Points on a hilly landscape, in no order, each with its height.
From any point a ball takes the steepest step (drop divided by distance) to one of its 2 nearest points. It stops when none of these is lower. Distance is the straight distance between rows; heights are no part of it.
kipoz (h 4.73): 92 96 110 89 108 92 96 129 99 88 101 136 115 112 90 97 78 80 98 103 126 80 93 102 92 77 121 119 115 104 130 94 90 66 100 84 72 73 83 102 80 90
simi (h 5.37): 81 103 112 73 103 91 111 129 94 114 101 113 118 87 85 81 88 88 82 100 92 80 108 91 85 81 116 103 100 107 126 82 92 73 109 103 83 93 95 99 90 108
guf (h 4.70): 121 92 96 90 105 84 102 105 127 103 109 95 126 84 65 83 73 109 93 135 92 92 94 103 94 82 114 92 83 92 92 94 90 88 90 107 119 124 106 86 77 87
Mopo (h 2.15): 83 111 96 92 87 119 104 89 88 91 86 106 86 105 129 107 113 95 96 87 94 106 110 90 93 108 97 112 95 120 109 89 101 106 101 97 90 78 96 102 122 123
Mumo (h 5.05): 75 102 105 79 106 109 114 119 86 96 90 125 111 97 110 89 91 95 82 101 103 88 105 93 78 87 113 115 97 128 125 83 103 84 103 99 86 80 94 97 99 115
domog (h 1.51): 107 75 89 104 93 107 97 85 96 84 95 108 92 113 115 98 94 108 98 127 98 98 101 104 59 96 87 102 94 133 104 118 108 124 84 90 115 89 85 93 103 100
lilip (h 3.42): 116 77 86 113 97 95 116 89 111 104 84 97 126 94 97 108 90 135 89 136 103 107 88 129 96 100 107 97 91 110 74 101 107 127 85 112 130 119 120 83 90 100
liroz (h 5.33): 88 84 86 101 90 104 114 75 93 100 87 83 91 102 135 100 113 125 91 111 81 104 114 100 70 109 86 98 84 132 90 105 111 135 91 102 120 97 96 90 121 133
vot (h 3.61): 102 101 88 96 87 108 84 85 100 81 95 108 84 120 119 113 99 86 116 98 106 100 99 96 94 103 94 109 108 113 106 109 99 112 89 86 93 74 80 102 111 106
pobe (h 2.95): 81 110 118 110 107 110 108 110 90 112 102 90 79 83 106 90 126 100 80 71 74 98 114 79 82 107 89 93 94 118 108 94 107 115 119 103 87 117 102 111 116 113
pava (h 1.52): 95 101 103 111 96 112 103 98 94 94 98 104 82 101 111 102 111 104 93 97 98 103 102 93 79 106 88 109 97 127 102 104 111 117 102 93 95 95 98 111 110 98
fasu (h 3.29): 124 65 82 107 96 96 107 83 114 91 81 104 138 100 95 105 83 129 93 149 104 104 83 137 89 92 109 97 97 110 75 99 109 128 79 113 138 116 114 68 88 101
Pak (h 6.28): 103 113 86 101 90 97 72 80 110 98 108 78 70 108 109 106 108 90 127 78 85 106 106 88 125 105 85 89 111 84 92 115 98 109 103 97 91 103 85 104 118 118
dugum (h 3.05): 106 96 77 78 82 81 77 86 112 94 102 101 109 113 96 92 75 91 123 117 88 87 103 89 97 86 101 94 104 84 114 114 82 88 87 88 102 81 68 83 99 120
ribuz (h 3.41): 76 104 89 88 93 123 132 89 67 101 71 121 120 105 141 123 126 118 91 93 115 111 99 119 114 112 109 117 98 105 105 80 114 107 92 115 112 78 122 89 116 124
reko (h 1.60): 90 112 122 97 112 103 119 122 93 120 102 104 98 77 84 88 114 96 82 81 87 97 108 97 99 102 102 92 94 97 105 88 101 89 121 115 86 122 117 110 100 94
mipo (h 3.13): 108 107 86 79 89 95 76 86 98 87 100 108 103 125 105 105 79 71 135 87 126 97 93 105 135 96 114 113 116 69 102 97 89 72 92 86 89 66 84 102 101 109
noru (h 5.56): 87 109 88 83 82 97 82 91 104 94 101 95 88 108 114 102 96 81 110 86 88 93 109 75 99 95 98 96 109 105 113 98 87 104 100 86 83 76 74 94 109 133
nedev (h 4.43): 98 93 115 135 111 113 107 105 96 96 102 111 92 102 91 106 106 108 89 112 115 105 96 109 75 104 90 104 99 128 96 111 116 116 101 99 103 110 112 121 98 63
nulif (h 4.87): 84 88 81 90 84 116 114 69 86 94 86 99 95 110 148 111 116 121 93 109 87 103 110 109 78 113 93 105 86 130 97 93 109 130 92 102 117 78 92 83 126 143
vab (h 6.72): 126 102 108 138 114 101 60 100 107 77 105 103 69 123 104 124 114 74 122 83 131 115 92 101 116 115 100 99 130 93 95 131 107 109 110 77 84 87 86 111 95 70
Zuti (h 1.57): 85 98 98 97 107 107 132 107 90 110 84 112 125 81 107 102 103 119 76 111 105 107 101 114 92 104 108 108 84 121 104 88 109 102 99 117 107 104 118 94 97 109
busig (h 1.26): 91 107 101 100 97 95 121 93 101 115 95 81 100 86 108 95 110 124 90 99 79 106 107 101 99 108 93 93 83 104 91 94 104 109 101 113 111 117 111 100 107 111
kov (h 2.33): 90 85 86 84 100 117 126 96 77 91 83 131 124 107 128 119 104 115 86 120 121 101 93 124 98 103 112 126 95 120 105 85 105 102 89 108 116 77 110 88 105 117
zefif (h 0.43): 98 85 99 111 97 113 100 87 90 84 94 111 86 109 118 102 105 108 96 115 105 104 103 102 64 100 88 111 97 138 106 112 112 127 92 87 107 86 88 104 108 102
robu (h 4.47): 104 98 113 107 108 92 90 121 105 94 107 120 101 104 87 102 94 81 102 99 118 92 93 93 86 88 102 105 111 109 121 107 92 91 100 88 82 88 87 103 85 81
bule (h 4.22): 121 112 92 104 101 97 64 94 102 85 105 96 85 119 111 115 94 66 135 68 129 113 94 104 143 109 111 103 133 68 93 112 94 82 107 86 81 81 86 110 102 94
gir (h 4.75): 116 88 105 98 105 88 103 112 119 103 106 103 118 85 69 86 77 108 86 124 94 94 91 98 81 85 105 95 87 105 101 101 94 91 93 102 112 120 103 93 82 77
sofof (h 5.13): 85 116 115 82 102 94 91 122 90 103 99 115 99 102 93 97 96 70 100 76 109 88 103 93 111 91 116 104 117 93 122 79 90 79 122 95 67 82 92 108 96 109
napu (h 2.39): 118 62 87 107 90 106 97 79 97 82 92 108 102 111 114 102 86 126 97 146 96 100 95 119 60 93 91 100 94 131 96 122 113 129 84 94 124 94 91 86 102 98
Fufu (h 2.14): 92 118 115 106 102 100 111 98 101 118 108 75 80 82 97 93 123 110 99 73 72 104 103 94 114 109 85 86 89 84 90 94 99 105 116 117 99 128 114 112 116 108
Gibef (h 5.41): 103 100 115 125 105 121 115 106 85 92 102 108 98 109 94 117 111 107 102 98 132 116 85 123 118 122 93 118 107 91 75 103 112 98 103 107 101 112 135 125 99 55
dalo (h 3.56): 115 92 78 89 84 81 68 87 112 88 103 103 102 118 102 95 79 88 124 118 88 89 102 87 96 90 99 88 105 93 114 126 89 97 81 81 101 84 66 83 94 109
bovos (h 3.76): 115 92 107 129 105 92 112 96 114 114 101 74 95 85 84 97 106 131 96 113 87 106 98 114 96 107 90 85 93 108 68 106 109 123 97 114 118 142 121 107 97 81
bupi (h 4.84): 109 92 112 97 104 78 83 129 107 86 104 130 114 113 86 99 78 82 101 111 124 80 89 92 89 73 118 110 119 99 133 107 88 71 98 80 80 71 73 96 68 89
fasut (h 6.58): 117 107 94 122 98 101 60 86 109 88 101 86 60 115 115 117 119 83 126 77 100 110 103 91 117 114 87 91 126 97 93 125 103 120 106 80 85 95 85 105 108 102
kazos (h 4.30): 108 95 117 137 109 108 103 106 102 98 111 104 85 105 87 106 110 100 98 96 113 106 94 109 93 108 88 98 104 115 87 116 112 110 106 99 96 119 116 126 99 59
pavi (h 4.60): 104 117 110 87 100 102 93 107 94 107 113 100 96 100 86 96 94 75 118 66 120 99 92 110 140 99 108 103 112 56 99 84 98 72 116 107 80 98 112 117 101 85
diru (h 2.97): 95 109 90 92 97 93 124 91 107 118 90 88 122 82 97 99 100 124 95 108 94 105 99 113 116 103 104 98 80 83 89 80 97 95 92 123 122 113 117 87 98 117
Luki (h 1.46): 102 102 81 87 92 79 78 92 120 117 115 71 99 100 81 84 90 93 117 106 66 86 109 78 101 87 88 71 97 75 101 109 83 98 98 98 105 114 74 86 98 119
lur (h 3.11): 96 107 108 91 107 87 111 109 113 125 114 76 106 74 77 80 98 108 90 96 74 90 105 92 105 93 100 82 84 85 97 82 91 89 112 115 103 129 110 95 96 104
lelun (h 5.49): 95 108 123 125 111 127 109 111 80 87 107 119 97 108 96 116 112 90 97 82 134 114 92 117 119 122 99 120 112 92 86 103 113 91 110 106 88 109 132 132 106 54
Vamu (h 3.18): 101 108 101 93 103 92 121 103 113 120 100 84 117 77 85 87 99 118 89 107 90 101 102 106 112 99 108 91 83 84 90 82 96 91 101 121 109 124 120 96 95 101
Fuf (h 2.78): 90 109 97 73 93 94 115 105 99 110 97 103 116 95 92 91 87 97 97 104 97 90 104 99 107 89 110 105 91 89 108 79 89 73 103 104 96 90 103 92 98 112
tuva (h 2.00): 88 113 119 90 111 99 120 125 94 119 101 106 111 77 83 90 100 99 85 92 95 97 106 104 105 95 110 100 93 89 107 83 99 75 117 118 89 116 120 106 94 95
ledam (h 3.96): 114 92 117 119 117 91 104 114 116 118 119 89 99 79 65 86 100 108 93 105 85 96 99 101 89 94 93 83 91 100 94 104 96 105 107 107 106 141 113 106 86 72
Rali (h 1.89): 94 94 97 102 99 87 115 89 107 119 100 70 98 83 101 86 103 123 86 108 66 99 107 89 83 101 88 83 82 114 88 103 102 118 96 109 118 124 102 93 104 120
Gonar (h 3.97): 112 96 93 106 91 105 84 88 104 84 98 105 84 115 110 110 99 93 119 102 103 102 100 101 97 100 89 103 104 106 99 120 105 110 88 88 97 87 88 104 106 93
tegad (h 2.25): 111 90 78 77 93 108 103 87 89 91 102 102 120 112 102 110 85 99 125 115 127 104 87 119 140 111 113 119 102 63 78 93 98 82 82 105 132 90 117 91 98 89
gino (h 3.68): 91 126 110 98 94 122 99 93 85 93 97 94 76 103 114 108 123 94 110 57 102 114 100 104 137 120 93 106 110 76 93 89 103 95 110 107 84 100 117 116 123 100
Saruk (h 4.29): 104 115 106 96 100 111 95 103 93 102 110 93 93 101 92 102 106 89 117 71 115 107 92 111 140 110 100 106 104 64 87 92 102 81 108 110 95 109 121 119 108 83
Nulo (h 5.21): 127 82 103 121 107 107 92 105 106 74 110 113 110 118 79 107 79 100 116 125 129 106 77 127 109 99 102 115 107 89 83 121 106 92 86 94 112 106 116 110 79 45
nov (h 4.15): 90 97 81 76 96 83 113 90 111 112 101 81 123 87 96 89 85 113 86 120 73 94 108 89 86 93 100 92 75 100 101 88 89 95 93 106 115 105 93 80 97 128
Kozam (h 3.23): 87 114 95 74 91 98 119 93 91 109 91 98 112 95 105 98 99 105 95 98 91 97 106 98 111 97 106 104 83 89 105 78 94 81 99 111 102 90 104 94 107 122
Noke (h 3.43): 117 106 98 107 100 86 64 100 111 96 105 92 76 110 98 109 104 74 127 83 108 105 97 90 120 99 105 86 123 83 103 121 94 96 109 84 84 88 76 100 96 101
rofi (h 3.89): 126 112 88 104 100 90 51 92 107 83 103 92 76 120 113 114 98 71 133 76 125 112 100 95 134 110 111 94 133 74 96 120 92 87 108 79 82 79 74 100 100 104
fikef (h 3.62): 104 95 102 125 101 96 123 94 108 116 85 86 113 83 99 102 105 137 89 116 97 112 96 119 99 109 98 94 91 109 72 97 114 126 95 119 122 134 130 99 94 93
dulo (h 5.63): 83 119 122 115 111 131 97 113 78 83 98 130 89 113 108 116 115 72 100 66 132 111 99 105 122 114 108 124 125 95 103 91 108 90 121 99 67 84 117 125 110 73
rom (h 4.95): 122 92 114 111 107 76 71 122 112 79 110 127 107 119 91 101 82 81 114 109 132 92 86 98 98 83 118 107 120 85 122 123 90 75 98 78 83 72 72 98 69 77
Mifa (h 2.74): 107 101 86 83 91 108 105 86 94 99 102 94 110 110 102 108 93 103 121 105 118 103 91 118 140 111 105 112 97 65 77 94 100 83 89 106 122 98 119 99 103 92
zagis (h 4.23): 117 91 101 113 98 101 89 95 108 87 106 109 94 113 90 106 93 95 113 108 111 104 93 106 99 98 90 103 104 102 98 121 100 103 88 89 102 95 99 110 95 73
Rokop (h 2.34): 104 101 82 73 87 108 92 84 87 86 99 114 108 125 112 109 80 80 128 95 127 97 93 108 133 100 110 123 112 73 97 94 91 76 85 90 102 69 94 98 108 103
rovut (h 4.36): 111 94 110 115 107 96 91 108 106 92 106 115 97 107 84 105 96 90 102 105 112 98 93 99 88 91 94 103 104 108 107 114 101 99 95 89 93 97 94 106 90 72
falin (h 2.76): 91 122 108 94 90 107 111 89 97 108 100 79 82 97 107 103 121 109 107 74 81 109 103 100 124 111 90 94 94 77 86 88 99 98 107 112 99 111 115 112 120 110
Bopi (h 5.27): 123 85 100 117 104 105 106 105 105 84 104 111 116 113 81 107 81 113 107 129 126 108 78 127 110 106 105 114 101 93 75 107 107 96 86 101 124 111 127 104 84 55
zet (h 2.90): 118 70 84 103 91 100 104 88 98 84 92 110 116 110 103 104 81 125 96 144 105 103 88 129 80 95 99 104 94 116 91 114 105 115 83 100 127 95 103 83 95 91
sas (h 0.60): 87 105 116 108 107 100 123 106 98 116 97 87 99 78 103 93 117 121 76 91 82 104 110 97 90 109 95 94 89 112 93 94 106 108 109 116 102 124 116 109 106 100
gok (h 4.69): 88 105 106 90 99 87 83 120 100 113 108 92 92 95 97 93 105 75 96 78 85 85 108 69 87 88 103 83 114 106 122 91 85 102 115 86 78 88 73 93 95 127
Dep (h 3.86): 118 92 111 122 109 89 110 105 121 113 107 82 101 81 72 91 98 122 90 115 88 104 96 109 92 99 96 88 89 103 79 101 101 109 99 114 117 143 121 105 90 75
kadob (h 3.27): 90 114 86 81 88 99 121 85 93 114 90 90 116 93 109 105 103 117 101 100 93 103 104 109 124 104 103 102 83 81 93 81 96 88 97 117 115 96 117 88 106 125
vufi (h 2.94): 103 110 97 103 94 94 106 84 113 117 104 66 94 92 100 96 109 125 110 97 80 106 103 106 124 110 89 87 86 75 75 98 100 103 101 119 115 128 116 103 110 107
vivag (h 3.85): 83 103 92 73 95 88 115 98 103 116 103 84 113 86 101 85 93 105 87 104 75 90 110 81 87 91 100 92 83 104 106 84 90 90 101 108 103 101 94 87 104 131
naf (h 3.14): 80 106 98 93 95 123 129 99 71 95 78 123 108 106 132 117 119 109 89 95 118 111 101 114 109 115 107 124 95 110 101 83 113 99 96 109 103 79 119 100 114 108
Liped (h 4.52): 94 89 114 135 119 117 109 110 91 91 100 121 96 101 91 101 107 107 76 118 120 104 101 104 64 97 94 108 96 137 105 112 120 113 104 96 99 106 103 117 95 65
dab (h 2.75): 85 93 92 85 97 128 123 102 71 84 85 138 113 118 133 121 107 105 93 110 128 102 96 117 102 107 113 134 102 116 106 84 107 98 91 102 108 67 112 98 110 107
zimen (h 5.29): 83 111 109 74 97 90 98 125 94 109 100 110 108 99 88 90 89 78 99 84 99 85 107 92 100 86 114 99 108 95 127 77 87 77 115 98 75 87 90 104 94 112
Moko (h 5.16): 94 78 107 112 116 103 100 108 94 110 112 86 96 90 96 80 107 105 70 106 82 89 106 71 47 89 88 84 88 136 112 113 109 125 89 88 108 111 89 96 89 107
Bated (h 4.88): 76 98 106 89 111 119 120 113 84 92 88 127 107 99 116 98 101 102 75 105 107 96 109 96 72 97 111 119 94 135 119 92 108 96 103 101 91 83 98 102 106 108
gik (h 4.65): 121 99 91 118 92 99 57 92 105 74 96 105 72 124 120 118 104 83 119 100 111 104 101 87 99 107 94 96 125 106 106 131 104 118 92 70 88 74 68 97 97 99
Tov (h 2.27): 87 91 94 97 103 86 124 94 106 117 97 74 116 76 102 82 100 130 73 112 75 99 107 92 76 98 96 86 78 120 93 99 102 116 94 113 121 125 105 85 96 125
kivil (h 4.89): 100 80 109 109 114 97 116 112 104 106 100 100 112 82 86 84 95 117 68 124 95 100 97 96 61 90 102 98 86 132 103 105 106 109 94 102 112 121 105 98 85 87
lekap (h 4.48): 89 101 104 85 99 86 95 112 101 113 107 93 99 95 92 88 97 84 92 87 80 82 104 70 79 86 98 85 103 111 122 94 89 96 104 92 84 93 80 94 95 123
sem (h 2.99): 88 110 94 97 87 118 84 90 92 83 91 109 80 110 129 108 107 87 102 89 103 97 110 87 88 104 95 117 110 125 114 97 100 116 98 84 87 68 82 102 117 116
gal (h 2.56): 95 90 86 97 103 85 127 86 107 117 88 83 125 78 105 91 97 132 76 118 82 102 102 105 86 97 101 92 76 112 91 91 102 121 91 120 126 115 110 79 98 129
dupur (h 4.94): 92 117 114 95 103 104 94 113 89 95 100 115 94 106 99 107 99 70 107 68 122 98 98 103 124 97 111 112 119 83 111 86 96 80 120 97 66 84 102 114 100 95
divi (h 6.44): 103 115 89 104 88 105 72 80 110 90 99 82 61 115 117 114 116 90 128 69 89 110 107 90 125 110 83 93 119 94 91 114 103 118 103 92 89 97 91 108 123 115
Mil (h 3.30): 77 115 114 99 100 117 116 103 87 104 90 96 85 90 121 94 123 104 79 79 83 102 115 87 85 111 93 103 93 119 108 87 107 112 110 105 88 102 104 107 118 115
pilel (h 5.15): 126 81 99 118 103 102 89 102 103 71 108 121 110 119 86 107 76 93 114 123 129 102 82 117 102 91 101 114 110 93 100 126 105 92 83 86 107 93 100 107 83 50
mavad (h 1.23): 89 98 111 99 114 104 128 112 96 110 93 111 115 82 99 92 101 116 74 110 101 103 103 104 84 101 107 105 88 122 102 92 105 95 102 111 102 109 116 103 93 93
Vifa (h 4.82): 107 86 111 105 114 94 108 116 109 102 107 108 114 86 74 89 89 107 80 119 99 96 96 97 69 84 100 98 89 122 108 104 99 97 94 99 108 114 101 99 82 79
supu (h 2.80): 98 96 83 94 96 89 124 86 107 111 88 87 127 84 102 99 96 125 90 120 90 103 99 111 107 101 106 94 78 95 87 85 99 110 93 118 124 111 117 81 96 119
zod (h 2.31): 92 110 109 79 106 95 123 117 98 116 98 106 117 82 87 90 91 102 86 104 100 95 103 104 104 94 111 103 89 94 108 78 96 72 109 116 94 107 115 99 95 100
kepu (h 4.20): 110 95 120 133 118 101 97 113 108 105 113 106 90 96 73 104 110 95 97 96 107 99 95 105 91 100 88 94 100 107 96 115 100 106 112 99 96 124 112 119 94 61
zozat (h 1.09): 92 106 124 111 113 102 123 115 98 120 101 95 96 78 91 92 114 111 82 88 86 105 106 101 93 107 95 93 90 102 93 90 107 104 117 116 97 130 125 112 103 89
rog (h 4.62): 85 91 117 124 124 120 109 117 91 92 100 126 96 100 96 93 110 99 73 110 116 99 107 96 57 98 95 112 98 143 117 108 118 111 108 91 92 99 97 113 98 80
petat (h 1.97): 87 88 93 93 103 113 128 98 85 99 82 123 121 98 123 109 103 121 79 117 116 106 98 121 89 104 111 117 92 125 104 89 109 105 94 111 113 88 111 93 104 112
Bofe (h 4.04): 105 119 110 107 100 114 93 97 95 96 108 96 81 106 100 109 114 83 118 62 115 117 93 107 137 116 96 106 112 73 88 98 104 96 113 101 88 108 117 121 111 81
lefi (h 4.93): 87 111 102 83 90 87 77 114 95 104 101 95 91 103 109 96 103 70 95 76 86 86 113 68 89 88 111 88 120 110 126 83 79 102 116 81 72 74 67 90 95 143
zak (h 2.16): 108 100 94 99 102 80 76 105 118 123 119 74 90 92 79 85 99 87 111 92 70 86 105 73 100 88 91 68 104 79 105 112 85 104 104 94 99 114 71 90 92 118
feka (h 5.34): 114 95 106 115 105 112 112 107 94 92 100 106 111 109 88 111 98 109 104 113 135 112 83 125 123 114 103 116 102 88 74 101 108 94 91 104 111 112 132 114 88 55
kis (h 5.36): 88 86 102 107 106 104 111 97 94 104 100 92 92 91 107 87 109 113 74 106 83 98 110 84 59 98 90 94 87 141 104 106 113 123 96 94 109 109 95 99 102 109
Pusug (h 5.02): 130 89 108 119 105 81 69 111 115 76 109 119 108 116 89 105 83 84 120 115 121 95 85 100 99 86 106 102 116 88 116 132 98 89 91 76 91 82 74 98 71 67
Duru (h 5.22): 72 103 108 70 106 98 120 125 88 106 92 123 118 93 98 84 84 92 80 105 99 85 108 93 82 81 119 111 97 115 127 79 96 72 106 102 81 86 96 97 94 114
Vazu (h 3.33): 85 130 113 93 91 120 104 90 85 97 94 89 73 95 117 106 128 102 103 58 87 114 107 97 129 115 93 100 104 77 98 80 100 99 114 107 85 102 115 112 128 111
Dodi (h 3.52): 105 86 93 118 99 95 124 92 106 108 85 92 117 88 99 101 96 136 85 122 100 110 91 124 91 103 101 97 90 116 77 100 111 123 91 117 124 120 121 90 97 95
duda (h 2.17): 105 102 82 83 89 81 81 87 119 107 109 83 102 102 87 88 83 92 119 109 75 89 107 88 103 88 95 83 94 80 102 109 83 92 94 95 101 100 75 87 99 115
vek (h 4.21): 87 104 104 82 96 90 104 107 101 114 106 90 102 89 92 87 99 93 91 91 79 88 108 78 87 93 94 89 92 105 111 89 91 95 103 100 94 103 91 96 102 117
nogar (h 5.68): 79 121 120 113 108 135 103 113 78 83 93 133 89 112 113 115 117 82 90 76 125 105 105 101 107 112 106 128 117 107 110 89 109 93 116 99 67 81 111 123 112 85
gizu (h 5.84): 94 107 91 90 89 93 80 90 107 105 104 81 84 103 105 99 105 87 112 84 74 95 108 71 98 96 87 84 107 99 108 105 90 109 103 90 91 94 72 92 109 130
vuror (h 3.15): 107 105 85 89 93 103 112 85 99 109 100 83 115 97 102 102 99 115 116 106 109 106 92 115 144 112 106 103 90 57 76 86 99 89 90 118 127 106 126 94 101 101
torip (h 4.49): 109 114 106 103 103 107 75 96 94 86 104 102 88 115 106 114 98 66 127 64 134 112 87 105 139 111 105 109 130 71 96 98 99 83 110 90 81 84 100 117 102 83
botu (h 2.98): 78 112 100 88 92 107 118 94 89 103 89 101 96 94 121 98 115 110 89 86 87 104 111 98 97 110 98 104 86 111 101 85 105 101 102 106 96 92 106 102 119 119
Valuf (h 3.10): 126 67 85 101 93 93 101 84 112 86 92 107 121 104 96 101 77 128 96 155 94 102 87 126 78 90 105 97 90 114 85 112 106 115 79 103 133 105 102 76 91 91
vavep (h 6.66): 118 101 101 130 101 108 65 88 107 79 101 100 64 123 109 119 113 83 124 86 116 114 96 101 110 114 86 96 127 102 92 128 112 120 103 80 89 94 89 117 103 79
Rugat (h 6.07): 99 114 93 98 96 86 74 92 113 110 112 73 75 100 100 100 109 83 120 76 75 99 106 75 119 99 87 80 113 79 98 109 90 108 113 97 89 103 75 98 109 128
sesad (h 4.42): 118 98 85 108 89 92 56 88 106 78 90 103 81 124 121 110 98 88 121 107 101 100 105 81 94 102 94 94 120 103 112 133 98 115 91 73 90 72 59 87 97 111
lorat (h 4.28): 85 95 76 82 82 106 120 70 85 102 85 98 110 106 139 115 112 120 96 105 89 104 110 110 101 111 96 106 86 107 96 87 103 116 90 111 120 83 101 80 122 141
tesa (h 5.00): 98 73 107 113 116 98 107 110 104 106 110 91 105 87 85 76 95 112 65 123 85 94 102 82 46 88 93 88 85 137 109 111 111 121 89 90 117 120 95 95 82 94
nok (h 5.24): 83 117 95 77 86 93 82 101 95 97 96 100 88 107 114 102 99 76 106 74 92 91 110 75 106 91 108 97 118 101 119 80 84 94 115 89 72 73 76 97 106 136
turo (h 3.77): 82 99 84 81 84 115 124 80 75 101 79 110 118 107 138 122 116 117 99 98 104 106 101 116 117 112 103 115 90 100 103 80 102 106 89 115 118 77 111 83 118 134
botug (h 5.57): 84 92 94 97 95 104 114 90 92 101 93 89 93 93 124 91 110 117 79 104 82 102 113 89 66 107 89 99 83 132 101 99 109 123 95 101 110 101 96 96 113 124
timid (h 4.61): 121 99 83 83 98 89 100 92 125 103 109 92 122 91 77 86 76 111 109 137 94 96 93 109 114 93 112 93 83 76 83 94 89 86 85 109 121 118 107 86 89 95
rosud (h 4.35): 98 98 74 73 92 80 107 85 119 112 103 81 123 90 83 84 77 110 99 129 76 92 107 98 98 90 108 92 77 83 97 86 85 87 92 108 119 108 94 78 95 123
fakep (h 4.53): 110 101 81 87 92 87 105 86 120 107 103 83 113 92 84 90 82 115 109 126 85 97 100 106 109 100 100 91 81 81 84 95 89 92 90 110 121 116 105 87 95 105
zokef (h 3.25): 110 109 88 100 95 97 104 83 112 112 105 73 102 98 94 98 100 120 120 106 92 109 98 114 133 108 96 94 87 67 70 95 99 98 93 116 123 123 120 103 104 96
nop (h 4.59): 89 103 120 99 113 98 102 132 96 96 103 133 105 101 87 98 93 77 91 96 120 89 100 95 84 84 110 111 114 113 126 97 95 78 109 92 72 86 90 107 89 87
leko (h 3.98): 120 93 83 102 89 80 57 95 112 88 102 98 93 119 102 101 91 90 120 112 89 92 104 78 97 96 95 81 113 92 115 137 94 105 89 77 97 86 58 82 91 109
Zat (h 2.96): 119 99 101 109 104 77 60 112 112 109 111 85 82 105 91 103 106 78 114 90 93 93 99 78 105 96 101 73 119 84 110 119 86 100 112 79 86 93 65 89 91 107
Sono (h 2.79): 101 101 107 107 106 86 104 104 116 124 117 70 91 79 79 87 108 110 99 94 68 94 104 88 98 99 86 78 87 90 92 101 93 108 112 110 107 136 104 105 101 100
besop (h 4.72): 79 104 114 110 118 123 111 117 86 91 95 128 98 100 109 97 108 95 76 103 114 100 110 95 67 99 102 118 101 140 118 99 113 101 108 96 84 89 97 113 104 91
pupup (h 4.76): 102 120 110 91 99 104 84 106 92 99 106 104 94 106 95 105 97 67 118 64 123 102 95 108 139 102 113 105 120 66 105 87 91 77 118 101 74 89 105 114 101 93
Nimut (h 5.09): 135 83 100 119 104 90 70 104 113 72 107 123 108 122 89 103 78 89 124 121 126 98 83 112 103 89 102 109 115 88 108 133 105 90 84 84 98 88 86 104 76 58
sadu (h 5.55): 90 118 124 116 111 129 107 112 79 89 103 119 92 104 99 114 117 82 100 68 127 113 94 111 129 118 102 117 114 83 95 96 109 88 117 106 78 103 127 126 110 69
Nes (h 1.34): 108 96 75 67 86 107 97 85 87 87 102 112 120 120 106 107 79 89 125 109 126 95 91 115 138 103 113 124 104 62 90 94 93 74 79 97 120 75 103 91 104 101
Seb (h 2.52): 100 110 107 106 102 91 106 97 111 124 113 68 86 78 88 91 116 116 102 88 67 101 107 95 109 108 84 82 87 87 83 97 99 109 112 119 111 134 112 108 108 109
dabis (h 2.55): 116 97 99 109 105 76 66 115 115 121 120 81 89 98 79 90 106 80 112 91 78 89 100 75 99 91 94 65 112 81 108 116 87 106 108 82 97 110 70 84 86 112
sumor (h 4.09): 111 91 118 131 119 95 94 122 110 116 120 98 89 85 63 96 110 93 97 87 93 96 95 101 96 97 90 87 101 98 99 110 100 105 115 100 96 130 111 112 91 68
gulo (h 2.61): 92 111 112 105 102 102 103 101 99 113 103 86 78 87 101 95 121 99 94 71 74 104 109 85 98 105 85 90 99 103 100 96 101 111 114 106 90 119 103 111 114 110

Where does a ball stop that starts at each point below?
zimen => Fufu
diru => sas
nogar => Mopo
ledam => zefif
leko => Luki
Noke => Luki
Bopi => Mopo
Kozam => sas
besop => zefif
fasu => zefif

Call two points neighbours if one is among the 2 nearest of the other. Go from one point of each pair to the other, from neighbour to neighbour, staying as low as possible. Name the highest point that can't be avoided.
sas / Mopo => Mil
Fufu / sas => Vamu
Nes / sas => zokef
